A landscape with many valleys, sampled at points; each row gives a point and its height.
A ball rolls from a point to the lowest of its 2 nearest points, and stops where none of them is lower. Distance is the straight distance between rows; heights are no part of it.
<181>: [  7 -13   1   5 -14   8  -9 -11   1   5  10   6 -19   6   6 -14  -7 -22
  -7   1   4  -3  -4   6]  h=594
<50>: [  0  19   7 -10   6  -3  10   1   0  -9   6   1   9   1  22  -6   0  24
   5   3   3  -4  24   4]  h=304
<865>: [ -7  -1   4  10   3   3   9  10   2   0 -12 -12   7  -3 -15  11   6  -2
  -2  14   1   6 -10  -3]  h=653
<979>: [  8  -1  -9  -5  13  -9  16   2   2   1 -16  11  18 -17   1   2   3  15
  11  -2  -7  11 -15  -9]  h=709
<639>: [  5   1   4   7  -7   5   0   0 -12   6  -4 -20 -18   6  -3  -7  -3 -17
  -3   0   1  -3 -10  11]  h=408
<497>: [  5 -25 -14  -2   1  -1  -1  -3  10   2   1   6  -2  -1  -2   9  -6  -5
  -5  -6   2   1 -16 -24]  h=742
<949>: [-13  -7  -6  -7   8   3  10   6  -4  -9  -6   1  11  -6   2 -15   9  16
  16   6   6  -7  -3   1]  h=425
<706>: [ -2 -18  -5  13   1   4   3  -3  -5  -2   1   8  -4  -5  -5   0   2 -10
   0  12   6   7 -13  -2]  h=626
<832>: [ -3  -6   1  -6   9   9   1   6 -12  -7   4   6   1   6  -3   8  16  -7
  10   0  -2   9   6   9]  h=525
<859>: [  7  -3  17   7 -14   1  -7  -1  -5   5   4 -16 -11   5 -11   2  -2 -19
  -5   4  11  -4  -1  15]  h=439
<597>: [  5 -12  -7 -15   5  -4  -4   9  -3  -2  -2  15  12   0  -5   9  17   9
  11 -17   3   4  -2  -3]  h=578
<128>: [ 11   3  -7  -7  11  -3   8   6  -4   4  -8  17  14 -13   9 -13   3  13
  12  -7  -5   4 -10  -4]  h=681
<486>: [ 12  -7  -1  -8   1  -9   9   1  14   1   2  -3   7   1  11   2  -7  10
  -9  -5   3 -10   3 -17]  h=678
<873>: [ -5  -1   7  -4  -8  -7 -10   3   2   5   6   4   0  -6  -8 -17  10  -4
   4 -15  12 -19   9   5]  h=513
<146>: [  9  -4   5  -1   3   0   2   2  -8   2 -11  -1   0  -4   4  18   0  -5
   1  -3  -4  12  -6   5]  h=281
<932>: [-11  18   2   2  -1   0   6   2   0  -7  -5 -17  -8   9   5   9  -2   1
  -7  19   0  -2  13  10]  h=725
<1027>: [  0   7   3  -9   3  -2  12   2   6  -6   0  -8   6   2  15  -8   3  25
   6  -7   5 -14  12  -5]  h=227
<22>: [-12   8   4  -2   2   2 -13   5  -3   1  10  11   3   6 -22  -5  11  -9
   6 -11  -4   5   4  -6]  h=556
<944>: [  0   6  -7 -12   3  -2  16   7  -1 -15  -9  -8  19  -1  13  14   4  21
   5  10  -3  10  16 -11]  h=824
<372>: [-9  9  5  3 -2  1  1  0  1 -4  5  4 11 -2  2  0  3  8 -1 15  5 -3 24  1]  h=462
<551>: [ 14  -3  -7  -8   7   1   9   1   2  11  -3  15  -1  -8   7  -2   0  -1
   4 -13  -5   7 -15  -9]  h=649
<797>: [  2   1  -1  -4   8  -5 -10  -9   0  -2 -12   1   3  -9   9   0  -2   7
   1 -10  -6  -7   6   5]  h=435
<288>: [ 13  -5   8   3  -9 -10 -11 -18  17  11  11  10 -10  -5  -6   1  -7 -15
 -11  -6   7  -4 -15  -9]  h=531
<990>: [  5  17   1  -3   7  -3  16  -8  -1 -12 -15 -11  17  -9  16  13   7  20
   1  15  -6   6  13   4]  h=799
<91>: [ -6 -23 -17  -4   0  -5  -3  -1   8  -3  -3   2   5  -2  -3  -6   4   5
  -1  -7   8  -9 -15 -15]  h=712
<779>: [ 11  -7  22  -3 -12  -4  -6   1   3   8   3  -5   0  -1  -6   9   5 -15
  -5  -2  14  -9   0   7]  h=480
<55>: [ -1  27   9   8  -7   2  -6   0  -2   9   7 -11 -11   8  -9  -7 -12 -16
  -2 -10  -9  -1   1   7]  h=351
<466>: [ -5   5  -1  -2   4   5 -24   1  -3   7   1   9   0   2 -16  -6   1  -6
   6 -25  -6   0  -5  -1]  h=524
<332>: [ 16 -26  -2 -10  -3   2  17   8   4   4   9  -5  -2   4   3  10  -1  -5
   1   0  14  -2 -13 -13]  h=740
<517>: [ -9   5   2  -9   6   5  -7   5  -7   6  -8 -23  -3  10 -12   0   5  -4
   4 -16  -6  -6  -5  -5]  h=341
<732>: [ -4  17  10   9 -11 -11  -9  -2  16   6  10   3   2  -4  -1   0  -7   2
 -15  -1   1  -5  13  -8]  h=330
<147>: [  4 -14   5   2  -2   3  -5   5   2   7   6  11   3  -3 -15   1   7 -12
   0  -1   7   2 -11  -1]  h=584
<198>: [  2  11   4  -7   0  -7   6   4   4  15  -9 -14  -1  -1   1  -4  -5   8
  -2 -23 -11 -10   0  -2]  h=230
<785>: [  5  30  11  -2  -3  -4   0   3   1  11  13  -1  -4   7  -5 -11  -9   1
   2 -10 -13   6   2   1]  h=314
<227>: [-12   1 -13  -6   3  15   3   2  -2  -5  13  -1  -8  15  -1 -15  -6   2
  10  -1  -2   1   0 -13]  h=553
<614>: [ -8  14   2   3  -7  -5  -7  -1  10 -12  11   1  -4   3   6  -3  -6  13
  -9  10  -2  -1  21  -7]  h=412
<570>: [ -5  -3 -10   4   9  -1   3   0   0  -8 -14   9  25 -15   2   7  10  16
  11   7  -9  15  -3  -4]  h=741
<363>: [-12  -4 -13  14   8   5  12  -7   1 -10  -3   0   8  -6   4   1  -2  10
   1  25  -8  11  -4  -5]  h=655
<711>: [  2  17   7   6  -7  -7 -18  -6  -4   5  -3  -6  -7  -2   6   1 -11  -1
 -11  -2  -5  -5  10  19]  h=325
<820>: [-12 -20 -10  -7  10   1   3   6  -7 -11 -11   6  12  -6  -5   0  21   9
  17   4   5  -3  -4   4]  h=481
<377>: [ 12  -5   3   8   5   2 -10  -2  -8  10 -12   4  -3 -12   0  18  -4  -9
  -2  -7  -5  14 -19   9]  h=359
<478>: [-15   5   3   7   7   2   2  -2  -9  -7  -8 -12  -7  10   2   2  -4   3
  -1  11  -6  -1   3   3]  h=705
<580>: [  9  -9  -2   5   2   6  11   0 -16   0  -9  -8 -13   7  11  19  -9  -7
  -4   9  -9  10 -10  10]  h=358
<409>: [ -8 -23  -5   5   3   8   9   4  -6  -6  -1  -3  -5   7  -8 -10   2  -9
   7  12   4  -1  -7  -2]  h=599
<232>: [ 23  -3   8   3  -2  -3 -10 -11   6  19   6  12  -2 -13   6   9  -9 -12
 -12  -5   0   3 -11  -1]  h=476
<388>: [  0   1 -16  -4   6   4  12 -11  -5 -11 -15  -3  -1  -3  26  -6 -11  12
   1  13  -5   0  -3  11]  h=695
<475>: [ -4  -6  -3  -4  -5   7  -4   3  -8   2  -2 -21 -17  13  -3  -2  -3  -9
  -1 -10  -2  -8  -4  -1]  h=378
<640>: [ 17  -9  -2  -6  -7   6   2  -3   0  12   7   8 -10   1  12 -14  -6 -15
  -1  -9   5  -4  -8   7]  h=617
<210>: [  8   8   7  -8  -2   1   1   6  -5  11  -5 -11  -2   0  -8 -11   1  -1
   6 -21   0 -15  -9  -4]  h=290
<522>: [ 15   0  -4   1  -2   2  11  -3  -7   6   3  13  -4  -4  18 -10 -11  -6
  -2  -3   0   8  -4  15]  h=643
<1001>: [-3  5  5  6  0 -5 10 -1  1 -4  0  5  6 -8  8  4  3 10 -5 26  2  0 15 19]  h=380
<948>: [ 11  -9 -11 -12   3  -5  -1   6   7   6  -2   9   9   0  -3   4   4   3
   8 -21  -4   1 -11 -14]  h=616
<52>: [ -7   2   7  -2   3   4   2  -3  -6 -16   7   1   0  10  11  22   0  -4
  -4  17  -8  11  24  14]  h=768
<816>: [ -6  15   7 -12   7  -4   5   8   3   1  -5 -19   3   9   4  -7   4  17
   1 -16  -2  -9  14   1]  h=141
<806>: [  6   8  -8  -5   4   4  12  -4 -10  -6  -1   3 -11   3  26 -10  -9   4
  -3   4  -6  -2   0  21]  h=670
<310>: [-11 -12 -11   1   2 -10  -4   7   7  -3 -12   4  13  -7 -15  -5  10  12
   3  -2  10  -7 -16 -12]  h=683
<4>: [ -1   8  -6   6  10  -2  10  -2   2  -9 -19  -1  24 -19   1  12   7  16
   4  18  -9   8   5   4]  h=770
<42>: [ -1  13  15  -4 -14  -5 -19  -3   2   4  13   2  -8  -3  -6 -15   6 -10
   0 -10   6 -14  16   8]  h=473
<393>: [-14   7  -7  -6   3   5 -15  -3  -4  -7  10  -7  -9  16   2  -4  -4   4
   3  -7  -3   1   9  -6]  h=528
<908>: [  7 -14  15   0 -12  -5 -15   3   8   8  11   9   3  -3 -18  16  13 -10
  -1  -7  13  -3  -5  -3]  h=535
<65>: [ 16  -9   7   9   0   6 -10  -7  -6  12   8  10 -10  -7  -2  13  -9 -17
  -9  -5  -5  16 -21   3]  h=421
<350>: [  2 -20 -11 -16   6  -6   4  10  -1  -5  -4  20  18  -6  -1  -1  19  13
  16  -5  10  -4  -6   2]  h=536
<77>: [ -4  -5  -1  -6   9   7  18   5  -4 -11  -5  -1   4  -3   6  -9   9   8
  16  25  15  -2   2  10]  h=353
<531>: [ -6  -4   8   4   8  10   3   3 -16  -5   7   4  -9  11 -16   2   8 -17
  11   0  -6  13  -1   8]  h=492
<323>: [ -9  -6  -7   1  -1  -1 -12   6   5  -1  15  26  10   2 -16   1   7   0
   6  -1  -2   5   8 -10]  h=598
<125>: [ -6   1  -4 -13  -1   2 -11  -5 -13 -11   2 -10  -3  12  15  19  -3   0
  -6   0  -8   2  26  11]  h=787
<587>: [-12   0  -3  11  -5   0 -28  -6   4   6  -5   1  -1  -4 -15  -5   0  -4
  -2 -13  -5  -7  -4  -9]  h=485
<309>: [  6  -1   5  -3  -9 -11   4   1  14  10   7   5   1  -4 -13 -17   6   2
   4 -11  15 -15 -13 -18]  h=603
<117>: [  0   2  14  14  -4  -9   7   1   8   9 -12  -6   7 -11 -13  10  -3  -3
  -9  15   8   2 -14  -3]  h=619
<19>: [  8  -1   7  -4  -6 -11   6   5  17   9   2  -1   6  -2  -7   1   0   4
  -6  -3  12 -11  -6 -19]  h=642
<449>: [  1  22  16  13  -6 -11  -9   0   9   3   4  -3  -2  -5   0  13 -11   4
 -16  -4  -5  -1  14   8]  h=236
<967>: [-15  -7 -15   6   3   5   0   1   3  -6   5   3   1  11  -2 -16  -7  14
   3   7   4   0   1 -22]  h=583
<903>: [ 11 -14  -8   1  -3  12   5   0  -8  -1  -1 -10 -15  11  11  24 -12 -15
  -9  -4 -11   8   0   8]  h=399
<59>: [ -2  14   6   7  -3   0   6   0  -3 -10  11  -3  -8  12   7  16  -8  -2
 -12  24  -4   9  20  13]  h=749
<182>: [ 11   1   4   7 -12   0  -6 -12  13   7  17  13 -13   1   0 -14  -9 -18
  -7  -1   5   1  -2  -7]  h=569
<631>: [ -6   8   0   4   0  -4 -17  -9  -2   5 -12 -14  -9  -6   8  -2  -6   3
  -8 -15  -7  -5   5  11]  h=379
<818>: [-13  -6 -14   4   8   2  -5   3  -1  -7   3  24  10  -4 -10  -6   8  10
  11   1   2   6  -3 -10]  h=637
<1039>: [  3  31   9   0   2  -2   3   5  -3  -2   1  -4   3   6   3   0  -4   9
  -2   0 -13   5  13  12]  h=252
<271>: [  2  36   8  -8   1  -7   9  -2  -1 -11   2  -3   2   3  22   3  -2  17
  -5   8  -9  -1  25  18]  h=335
<43>: [ -8   0 -12  14   5  -3   5  -5   7  -1   0   4   3  -1  -4  -6  -9   7
  -5  12  -1   8  -7 -19]  h=618
<626>: [  5   3 -10  -1  -1   9  -8  -6  -4   1   3  -1 -14  14   4   8 -12 -15
 -11  -5 -17  10   3   7]  h=438
<1017>: [-10 -16  -2  -2  -1   6   0   5  -5 -11   4   0  -3  12 -13  -2   9  -8
   6   3   9  -5   8   4]  h=567
<996>: [  5  -2   6  -5 -15  -5  -1   6   5   5  12   8  -2  -2 -16 -25  12  -7
   9  -9  17 -11  -8  -2]  h=562
<920>: [-10 -11   0  15  -3  -6 -23  -9  10   5  -4  -1   3 -10 -14   6  -2  -2
 -14   0   6  -2  -9 -13]  h=534
<869>: [ -1 -11   7  14  -7  -8  -5  -5  10  10  -3  -3  -1  -9 -10   5  -5  -9
 -10  11  11  -6  -9 -10]  h=579
<217>: [ 11 -21  -4 -12  -1  -4  11   5   5  -3   1  -2   7  -2  13   4   0   3
   0   1   9  -3   2  -5]  h=710
<950>: [ -8  -3   0   2   8   5   7   0  -6 -11 -13 -16   3   6  -2  19  -1   2
  -5  15  -8  11   2  -2]  h=682
<939>: [ 0  4 -5 -6  5  3 -7 -2 -1 -2  1  8  6  0 12 -8 -1 10  8 -9 -6  0 17  0]  h=484
<290>: [ 13 -17 -10  -4   0   7  16   1   8   5   8  -4 -10   4   3   7  -8  -9
  -6  -2   1   5 -20 -20]  h=762
<314>: [ 2  3  3  1  1  5 22  1 -8 -4 -4  2  2 -4 13 -5  4  0  3 24  9 -3 -1 15]  h=274
<988>: [ -3   3  -3   4  -2  16  -2   0 -15  -1   9  -1 -19  15  -4   4  -4 -20
  -2  -1 -12  10   2  12]  h=464
<364>: [-10  16  11   9 -13  -3 -22  -5   8   3   9  -6 -10   0 -23 -16   0 -10
   0 -10   5 -10   4   0]  h=434
<408>: [-14  17   8   6  -3   1 -10   5  -1   5   0 -10  -8   4  -9 -12   0  -4
   1  -5  -2  -3   5   6]  h=389
<1035>: [ -2  -3 -15  11   9   3  19  -6   0  -6 -15  -9   3  -7  15  -9  -4  11
  -2  21  -2   2  -9   4]  h=687

Call two points neighbours if one is among the 2 nearest of the other. Go from one point of each pair to the other, from neighbour to neighbour, staying as low as possible. Name the highest point that can't be avoided.
<1039> and <816> => <271>
<816> and <146> => <706>
<449> and <314> => <372>

For each start below, name the point where the ball stops.
<990> => <314>
<522> => <146>
<706> => <816>
<59> => <587>
<944> => <314>
<332> => <1039>
<948> => <314>
<873> => <1039>
<1017> => <146>

For each start below, name every point that the ball comes to, in order.
<52> => <59> > <932> > <478> > <950> > <865> > <117> > <869> > <920> > <587>
<388> => <806> > <522> > <640> > <181> > <182> > <288> > <232> > <65> > <377> > <146>
<290> => <332> > <217> > <486> > <19> > <309> > <996> > <873> > <42> > <364> > <408> > <55> > <785> > <1039>
<409> => <1017> > <832> > <531> > <988> > <626> > <903> > <580> > <146>
